Each row is a point on a landscape with many valleys, with its height.
A ball rolls from a point to the lowest of its 2 nearest points, and stops where none of them is lower. Distance is the straight distance between rows; heights are no part of it.
Ziti: 125	152	141	99	160	122	92	91	107	140	164	209	151	115	120	132	128	120	101	176	83	153	169	137	101  h=7.13
nima: 143	173	158	126	147	119	108	110	102	147	140	153	121	164	136	93	160	145	113	60	102	111	112	202	186  h=4.36
Fud: 170	140	141	116	113	140	119	121	110	162	112	131	124	154	141	150	147	129	117	85	142	115	105	144	187  h=2.67
mufeb: 107	111	88	110	103	164	158	188	164	103	98	108	143	126	120	140	82	120	118	116	128	97	153	99	62  h=6.24
Sunel: 110	132	95	151	164	132	166	176	147	117	154	144	103	133	137	72	147	114	137	175	117	89	152	147	52  h=2.20
nadul: 131	99	121	184	156	81	139	159	127	118	162	93	110	102	147	65	150	147	182	173	162	137	129	130	111  h=3.65
fopaf: 133	182	180	122	143	147	137	132	86	146	129	142	93	139	132	115	155	163	98	99	114	103	138	214	183  h=4.26
ran: 131	122	113	163	172	72	124	141	122	139	167	128	148	151	119	52	144	128	162	106	121	95	124	149	149  h=1.06
ruzod: 134	106	97	172	150	72	122	159	106	131	145	87	172	138	116	61	138	133	182	100	162	123	125	137	145  h=2.18
lor: 94	144	80	103	112	141	132	113	176	70	95	77	93	122	122	148	111	76	132	175	115	92	102	126	111  h=4.08
pok: 150	85	124	156	103	84	139	117	137	120	121	76	111	135	134	113	128	121	178	133	178	143	82	101	173  h=3.90
firug: 129	171	172	104	150	141	131	145	105	155	138	163	102	110	141	142	150	164	87	134	103	88	176	203	173  h=4.11
Soga: 102	131	162	162	167	104	93	100	139	128	166	169	129	116	104	52	115	154	134	111	113	135	128	134	161  h=1.57
zenu: 133	142	149	127	49	160	106	115	150	94	106	113	96	130	152	162	134	118	107	89	169	122	82	124	194  h=3.50
tepa: 171	88	142	156	71	113	139	145	124	125	140	77	97	142	162	100	145	125	171	116	197	149	86	122	163  h=3.34
Gaz: 123	152	127	77	127	187	159	142	108	136	136	140	155	117	144	190	163	133	98	151	116	103	182	162	60  h=3.46
Peba: 121	108	142	163	130	154	155	138	122	110	132	91	97	144	136	130	136	155	152	125	166	164	85	105	121  h=3.44
nazo: 108	142	172	142	159	166	135	130	133	124	160	153	89	125	139	125	141	179	101	130	112	115	151	157	128  h=1.52
fesik: 139	107	101	65	101	112	96	91	133	107	103	160	161	111	100	158	79	66	117	148	110	146	151	72	107  h=1.13
sizi: 152	103	91	169	106	96	125	184	120	116	123	49	155	138	136	71	137	140	180	109	181	148	106	138	139  h=2.78
babi: 127	146	102	108	106	164	135	201	164	122	89	108	126	135	129	164	102	128	108	110	125	88	138	131	107  h=5.95
Mup: 117	114	84	145	167	73	117	131	115	149	130	116	188	138	92	66	108	117	170	96	134	133	106	111	129  h=2.99
Zuz: 133	145	73	127	121	147	151	178	154	132	92	83	107	142	136	136	137	112	132	149	125	108	97	136	63  h=1.85
nafa: 153	145	140	117	149	107	83	89	111	143	109	155	157	159	123	117	127	114	128	111	97	161	79	129	153  h=2.85
zigov: 157	143	152	106	91	176	150	192	131	158	78	107	101	120	150	179	134	147	99	91	145	106	130	157	138  h=5.89
bem: 121	136	113	122	171	91	96	85	113	135	119	150	154	144	99	88	117	96	146	122	91	164	96	104	113  h=3.16
kigur: 118	149	119	91	116	162	101	87	125	121	123	125	162	115	137	222	133	121	99	176	105	157	135	112	101  h=4.98
tezen: 133	112	139	177	137	90	119	91	108	133	160	115	138	146	132	72	147	139	166	80	153	166	75	131	171  h=3.92
ruvap: 148	147	145	116	74	164	96	121	119	135	85	115	123	127	148	179	135	122	92	92	150	116	107	142	188  h=3.07
fus: 122	115	145	200	148	105	135	133	111	114	170	93	133	129	126	47	154	157	176	109	161	153	104	145	153  h=3.35
Ril: 133	172	137	98	78	170	91	127	120	162	100	115	163	86	146	225	137	134	84	135	123	138	151	153	167  h=4.88
pafi: 130	134	131	81	109	190	155	183	135	136	97	119	140	130	138	197	108	156	95	112	117	103	159	142	87  h=5.67
mazu: 98	147	75	110	135	124	126	90	154	87	102	85	124	147	94	131	108	71	142	156	118	117	91	98	109  h=3.85
nev: 93	104	186	141	126	141	130	152	182	123	167	143	81	93	125	86	100	181	108	124	109	90	194	140	121  h=2.54
Zim: 103	132	178	175	141	144	127	134	152	112	171	134	74	122	129	73	136	175	117	129	123	118	127	154	140  h=2.00
gefos: 161	155	107	62	117	125	99	119	100	175	124	186	172	132	121	177	125	97	97	149	100	127	171	139	122  h=2.70
Voke: 166	118	131	156	104	114	139	128	125	143	144	95	96	156	160	101	172	122	152	98	163	106	79	144	169  h=2.77
Gavo: 107	105	111	141	116	80	137	98	153	105	106	49	115	123	119	121	96	111	166	151	152	145	82	85	166  h=4.39
vap: 154	152	165	105	144	134	102	96	98	172	132	172	135	119	147	176	156	139	100	144	111	142	149	151	163  h=7.27
kefi: 115	142	104	121	116	111	76	120	157	106	93	119	164	141	107	116	84	107	127	82	108	147	90	104	171  h=3.59
Maz: 97	130	87	138	160	100	124	87	125	114	112	103	158	145	90	97	100	84	151	141	118	141	82	84	114  h=3.53
Sezuk: 110	128	99	128	163	163	166	133	121	110	152	162	123	138	111	101	142	101	122	153	123	91	157	126	55  h=2.58
Nanon: 145	165	129	114	131	129	95	98	109	159	102	133	159	172	132	122	165	120	116	62	97	129	87	180	176  h=4.45
rovo: 118	85	77	112	119	128	184	104	120	93	130	136	143	125	88	119	107	74	131	145	143	109	169	79	63  h=6.71
Bave: 132	133	179	152	152	116	99	87	114	135	160	178	116	138	128	93	140	145	126	114	116	153	108	135	172  h=2.19
gizaf: 101	114	99	160	165	85	141	133	107	139	136	134	163	111	90	87	104	122	166	128	154	126	137	83	106  h=3.47
mitib: 118	200	117	98	76	149	55	125	132	140	85	128	172	86	137	196	125	114	79	129	102	132	115	162	193  h=4.46
loku: 148	133	122	133	167	83	111	123	115	160	144	155	148	165	130	76	142	124	139	82	101	119	116	150	155  h=1.71
tefos: 130	167	118	102	89	117	43	102	161	94	76	133	156	135	135	123	104	99	119	74	79	144	72	135	188  h=3.86
Gabi: 152	150	170	124	125	118	103	80	103	143	130	169	137	166	137	91	145	131	128	78	117	170	88	153	181  h=2.57
Bipel: 95	87	154	169	157	101	151	140	147	126	174	156	124	86	119	93	118	157	144	136	128	109	183	97	106  h=3.43
Bami: 115	109	165	151	159	154	165	142	133	121	148	142	94	118	156	146	148	170	123	148	111	127	145	127	85  h=0.85
gidup: 138	177	122	66	111	130	127	125	84	180	151	182	176	105	129	195	144	122	94	155	98	127	210	171	123  h=3.31
mugo: 152	166	92	74	109	148	99	70	101	134	133	181	172	123	113	173	138	76	103	191	98	165	152	124	81  h=6.98
lipo: 129	137	109	143	167	126	157	185	128	137	143	136	114	149	122	95	137	129	133	137	123	89	141	147	95  h=1.79
zodug: 136	166	165	101	101	180	131	151	90	163	95	113	143	104	143	206	147	159	85	115	133	129	157	170	151  h=5.20
Zinur: 94	89	96	123	136	99	140	124	131	123	118	127	168	109	82	127	84	106	146	122	146	125	153	63	95  h=2.76
miker: 130	60	145	135	110	111	177	131	156	116	121	85	95	104	166	167	132	150	157	147	141	162	127	88	65  h=2.87
zez: 137	131	154	149	120	168	144	116	116	126	116	105	91	151	145	149	152	146	117	121	148	134	86	135	144  h=3.84
regef: 161	126	134	137	140	126	137	164	119	150	120	121	118	158	132	120	140	137	130	95	141	95	113	143	153  h=2.29
pefib: 155	108	117	168	139	91	141	154	127	138	154	98	103	143	156	77	163	133	175	138	151	127	104	149	143  h=3.19
Divop: 112	103	100	92	112	101	107	124	156	103	101	145	160	108	90	145	66	90	121	116	126	125	145	60	126  h=1.94
Sefo: 104	69	118	122	122	101	172	104	163	106	115	68	100	108	135	160	116	110	158	166	141	128	134	77	76  h=3.60
bamom: 103	128	205	134	129	158	118	116	159	117	166	151	71	97	134	116	113	190	83	142	105	108	183	158	154  h=2.05
Maro: 96	92	156	162	132	106	141	176	184	125	170	143	89	81	141	77	108	159	139	142	112	99	203	130	82  h=2.94
navur: 124	179	154	75	138	143	144	143	83	170	144	168	149	101	133	174	140	154	84	151	107	119	202	190	155  h=3.80
vabub: 132	95	155	156	157	104	140	124	120	139	153	152	117	126	120	113	123	153	140	118	143	129	131	91	150  h=4.51
davef: 145	127	81	84	112	159	138	60	108	104	145	176	159	129	102	150	138	65	102	174	111	143	174	117	79  h=6.90
Pefo: 138	142	159	97	137	169	152	165	101	156	114	134	117	134	140	184	132	174	99	122	126	121	162	159	121  h=5.41
Rilo: 109	100	61	121	109	138	172	160	150	90	113	109	139	127	101	117	84	84	138	141	143	93	160	92	71  h=6.51
sim: 111	98	118	125	137	97	145	85	144	117	112	85	110	128	122	158	114	111	154	172	133	127	99	77	122  h=4.05
zor: 97	131	151	139	172	99	87	99	139	132	158	204	142	96	89	59	101	129	122	138	91	136	146	107	123  h=0.64
dumo: 109	125	100	110	118	156	134	129	150	104	98	90	112	129	126	171	115	108	122	152	122	106	106	106	104  h=4.34
buf: 165	127	155	126	69	165	171	187	127	146	103	113	77	142	158	146	142	151	116	82	175	134	113	150	141  h=5.71
soz: 140	136	142	155	155	114	142	174	126	140	152	130	103	151	134	73	146	159	142	107	130	98	137	173	136  h=1.83
mek: 171	173	154	104	117	119	70	95	92	166	107	160	160	136	145	167	149	129	106	131	100	172	114	158	169  h=7.33
Dugiv: 106	125	157	202	142	132	133	158	133	108	177	106	92	113	134	53	141	177	154	125	156	143	124	144	129  h=2.61
kop: 140	106	144	136	63	142	129	103	142	105	120	99	95	133	142	151	116	123	140	101	179	142	84	91	183  h=3.94
gopu: 120	122	93	130	130	117	110	134	151	111	107	91	147	160	117	132	102	111	137	104	129	114	82	107	148  h=3.25
Gomo: 127	136	157	127	166	130	113	96	117	139	158	176	125	136	133	151	142	140	101	152	100	143	141	122	133  h=7.20
finis: 138	96	73	88	105	138	159	68	121	84	115	171	156	118	81	134	111	46	109	155	133	136	176	80	89  h=6.83
gosap: 106	101	127	182	171	78	130	120	133	128	169	130	115	105	121	75	134	129	162	162	136	114	122	114	123  h=4.09
bofi: 109	132	130	104	154	176	173	136	113	114	142	140	129	132	142	151	145	125	109	158	104	95	165	136	47  h=3.01
Fubov: 136	141	100	150	146	126	157	197	144	134	117	105	109	150	144	93	146	140	150	145	133	132	112	156	64  h=1.22
komo: 146	113	98	68	121	127	114	114	113	141	124	175	161	126	111	175	115	75	105	148	117	119	173	99	110  h=2.01
zol: 124	109	106	153	110	126	133	174	155	115	99	70	123	142	129	127	112	138	148	113	154	137	94	111	131  h=2.60
das: 123	74	151	169	132	117	172	142	138	120	146	122	90	105	158	138	147	170	147	135	152	159	132	112	83  h=1.93
Metap: 124	136	123	123	145	154	134	116	118	135	116	115	111	137	138	172	152	131	117	149	124	115	104	117	113  h=4.06
Puzu: 115	97	141	129	96	127	122	93	142	101	108	102	114	122	124	171	100	131	131	123	147	162	102	69	157  h=4.37
zevu: 128	99	141	172	150	88	133	100	116	137	145	123	140	124	106	95	120	144	171	114	161	154	95	86	164  h=4.35
nulu: 113	108	134	108	126	150	116	84	139	108	113	118	145	125	127	199	109	127	108	142	118	147	120	85	120  h=4.71
gobek: 150	131	178	121	111	174	169	160	108	153	129	142	80	130	153	154	151	167	109	101	146	128	137	161	128  h=5.55
Leron: 144	97	98	157	111	111	147	202	145	122	103	71	126	122	147	88	113	153	164	134	166	164	111	123	99  h=1.44
fip: 115	186	105	108	99	139	56	113	155	107	80	134	154	120	134	168	105	102	103	115	93	121	98	148	168  h=4.12
Vene: 150	165	113	86	120	140	98	84	91	127	155	220	166	119	108	127	135	87	111	193	79	181	179	143	77  h=7.05

For each start below, name the point where the ball stops.
zevu | Bami
Ziti | Leron
nima | fesik
lor | zor
mufeb | Leron
buf | Leron
zigov | Leron

Call two points neighbours if one is among the 2 nearest of the other. Go from one point of each pair to the other, from neighbour to neighbour, staying as low as possible. Name the highest point that can't be avoided.
fesik, ran | gizaf
lipo, Leron | dumo
ran, Leron | sizi
